Each row is a point on a tangle of strands that fork and nearly touch. The rows are in no order.
In the rows, zero is written as 100.
Two points are linked if the straight distance between their rows is under 41.8. Some points are linked to none.
K_349: [138 112  68  56 134  95 114  79  58  89 113 101]
K_563: [ 38 164 137  91 125 130 115 115 131 111  81 101]
K_602: [ 30 159 130  53 139 116 119 104  98 131  73  99]
K_852: [ 56  80 140  94  69 122 102 116 106  84  89  75]
K_225: [ 74 146 109  37 137 106 130  94  70 109  81 109]
K_386: [170 117  45 129 118  78  80  75 103 100 131 123]
K_688: [ 68  48 112  96  33 127  82 106 109  82  95  70]
K_453: [ 60 158 102  30 148 120 128  92  72 130  77 114]
K_355: [165 125  47 143 112  70  86  85 117 103 130 135]
K_956: [ 94  75 104 165  59  83  97 123 136 105 100 111]
K_804: [ 32 119 147  53 113 112 118 109  87 111  70  85]
K_130: [164 111  70 100 185 176 104  97  76 107 107  82]
K_937: [166 141  50 116 146 129 104  89 105  84 126 108]
K_808: [121  87  83 179  74  47  86  99 139 128 101 145]
K_681: [ 80 117 120 150  82 113 116 134 144  85  98 111]
K_673: [ 40  80 151  52  88 114 107 112  83  92  78  71]
K_353: [155 125  51 154 101  60  88  91 129 107 124 146]
K_837: [104  87 108  86  90  46 103  97  79  92 105 100]
K_461: [ 48 153 140 110 112 130 115 125 134  97  83 101]
K_795: [173  95  50  91 140 102  84  70  74 100 126  93]
K_151: [172 136  46 129 140 117  95  92 113  85 133 115]
K_11: [165 136  57 106 162 149 106  90  96  89 123  98]
K_620: [107 127  95  58 125  85 125  91  70  86 100 107]
K_888: [ 95  92 107 161  68  83 105 125 133  98 103 116]
K_165: [ 96  57  99 168  49  80  84 114 137 119  97 112]
K_756: [167 123  65 104 176 170 104  96  90  99 116  85]
K_778: [ 72 135 124  63 119  94 129 104  83  92  91 102]
K_608: [ 90 131 114  73 116  84 122 100  85  87  96 107]
K_689: [ 88 112 109 161  78  94 116 132 139  89 100 118]
K_528: [119 100  89  84 103  50 102  86  78  92 115 111]
K_631: [163  88  56  64 147 117  97  78  50  99 116  87]
K_811: [175 102  42 108 126  86  76  67  90 102 131 105]
K_3: [ 38 120 137 105  89 156 103 124 139  94  80  87]
K_454: [ 65 115 125 146  75 138 110 135 148  86  90 104]
K_856: [ 73  35 113 100  32 106  74 103 105  91 100  74]
K_121: [ 62 132 136  79 112 103 122 111  98  94  85  97]
K_849: [ 67  65 100 117  32 150  92 113 130  82  97  83]
K_251: [ 95  26 111 133  41  59  56  89 118 128  91 104]
K_761: [114 146  74  40 158 142 122  87  68 107  97 109]
K_330: [ 62  94 122 133  61 148 104 130 140  86  93  94]
K_667: [106 133  91  46 134 100 129  87  63  92  96 108]
K_970: [ 85  84 122  73  91  57 109  99  72  89 100  91]
K_846: [173  77  74  94 175 156  99  95  60 110 112  70]
K_835: [126 125  73  44 141 111 122  81  55  96 103 105]
K_306: [138 106  72  93 107  52  93  79  84  96 121 115]
K_491: [ 74  42 131  91  55  80  84 103  88  91  97  70]
K_206: [ 45 169 114  45 150 117 126  99  94 135  78 108]
K_27: [153 101  62  57 147 119 107  80  48  96 112  95]
K_168: [176  79  51  87 150 115  84  73  60 104 124  81]
K_272: [ 37  98 148  49  98 116 113 107  82  99  70  75]
K_565: [127 107  77 172  84  49  94 107 134 114 108 145]
K_370: [ 88  45 118 119  51  65  74 103 106 104  99  87]
K_383: [ 63  43 135  75  57  99  90 107  84  84  93  67]
K_592: [ 79  65 134  91  70  73  97 108  91  88  98  80]
K_551: [103  39 108 149  51  46  56  86 122 137  86 120]
K_543: [ 47  68 149  56  73 113 102 109  81  84  81  64]
K_266: [ 62 127 139  96 101 110 118 117 113  88  87  94]
K_171: [ 70  53 100 100  29 141  81 108 119  81  99  76]
K_941: [141 118  63 168  93  55  95  98 134 109 116 150]
K_771: [181 125  39 136 131 103  85  83 110  93 134 112]
K_55: [ 59 142 135 110 107 118 119 121 126  91  87 104]
K_825: [154 115  60  94 121  77  98  78  84  90 124 111]
K_820: [ 65  78 107 126  40 155  94 120 139  83  93  86]
K_76: [113  58 107 140  61  33  62  84 117 132  96 128]
K_656: [102  43  90 179  48  77  71  98 142 137  86 121]
K_589: [ 88  62 123 110  66  57  90 104  96  96 102  90]
K_831: [ 84  25 112 108  35  79  63  97 105 104  99  78]
K_901: [147 106  63  69 128  85 103  75  65  89 117 102]
K_614: [ 94  40 117 125  54  51  66  97 108 116  99  98]
K_299: [ 65 143 121  52 131 102 131 100  79 103  83 106]
K_498: [ 21 139 143  50 127 122 117 109  99 128  69  86]
K_649: [ 70  75 139  77  80  78 106 110  79  88  92  80]

A fork is a point with three links, a tip a point with one. Leave the first point through the second and follow the links. Name the first fork or tip that comes.
K_461, K_55: K_778
K_130, K_756: K_386
K_330, K_820: K_370
K_453, K_206: K_543
K_778, K_121: K_563

A fork is a point with three links. Follow the links from the first point to the second and name the forks in between, in order.
K_306, K_620: K_349
K_771, K_565: K_386
K_970, K_370: K_592
K_453, K_121: K_778
K_491, K_614: K_592, K_370
K_688, K_491: K_370, K_592
K_831, K_251: K_370

Name the points in between on the shortest way along the links from the first point to the second, in order.
K_76, K_491: K_551, K_251, K_614, K_370, K_589, K_592
K_956, K_330: K_888, K_689, K_681, K_454
K_370, K_837: K_589, K_592, K_649, K_970
K_11, K_168: K_937, K_151, K_771, K_386, K_811, K_795
K_225, K_55: K_299, K_778, K_121, K_266
K_528, K_901: K_306, K_825
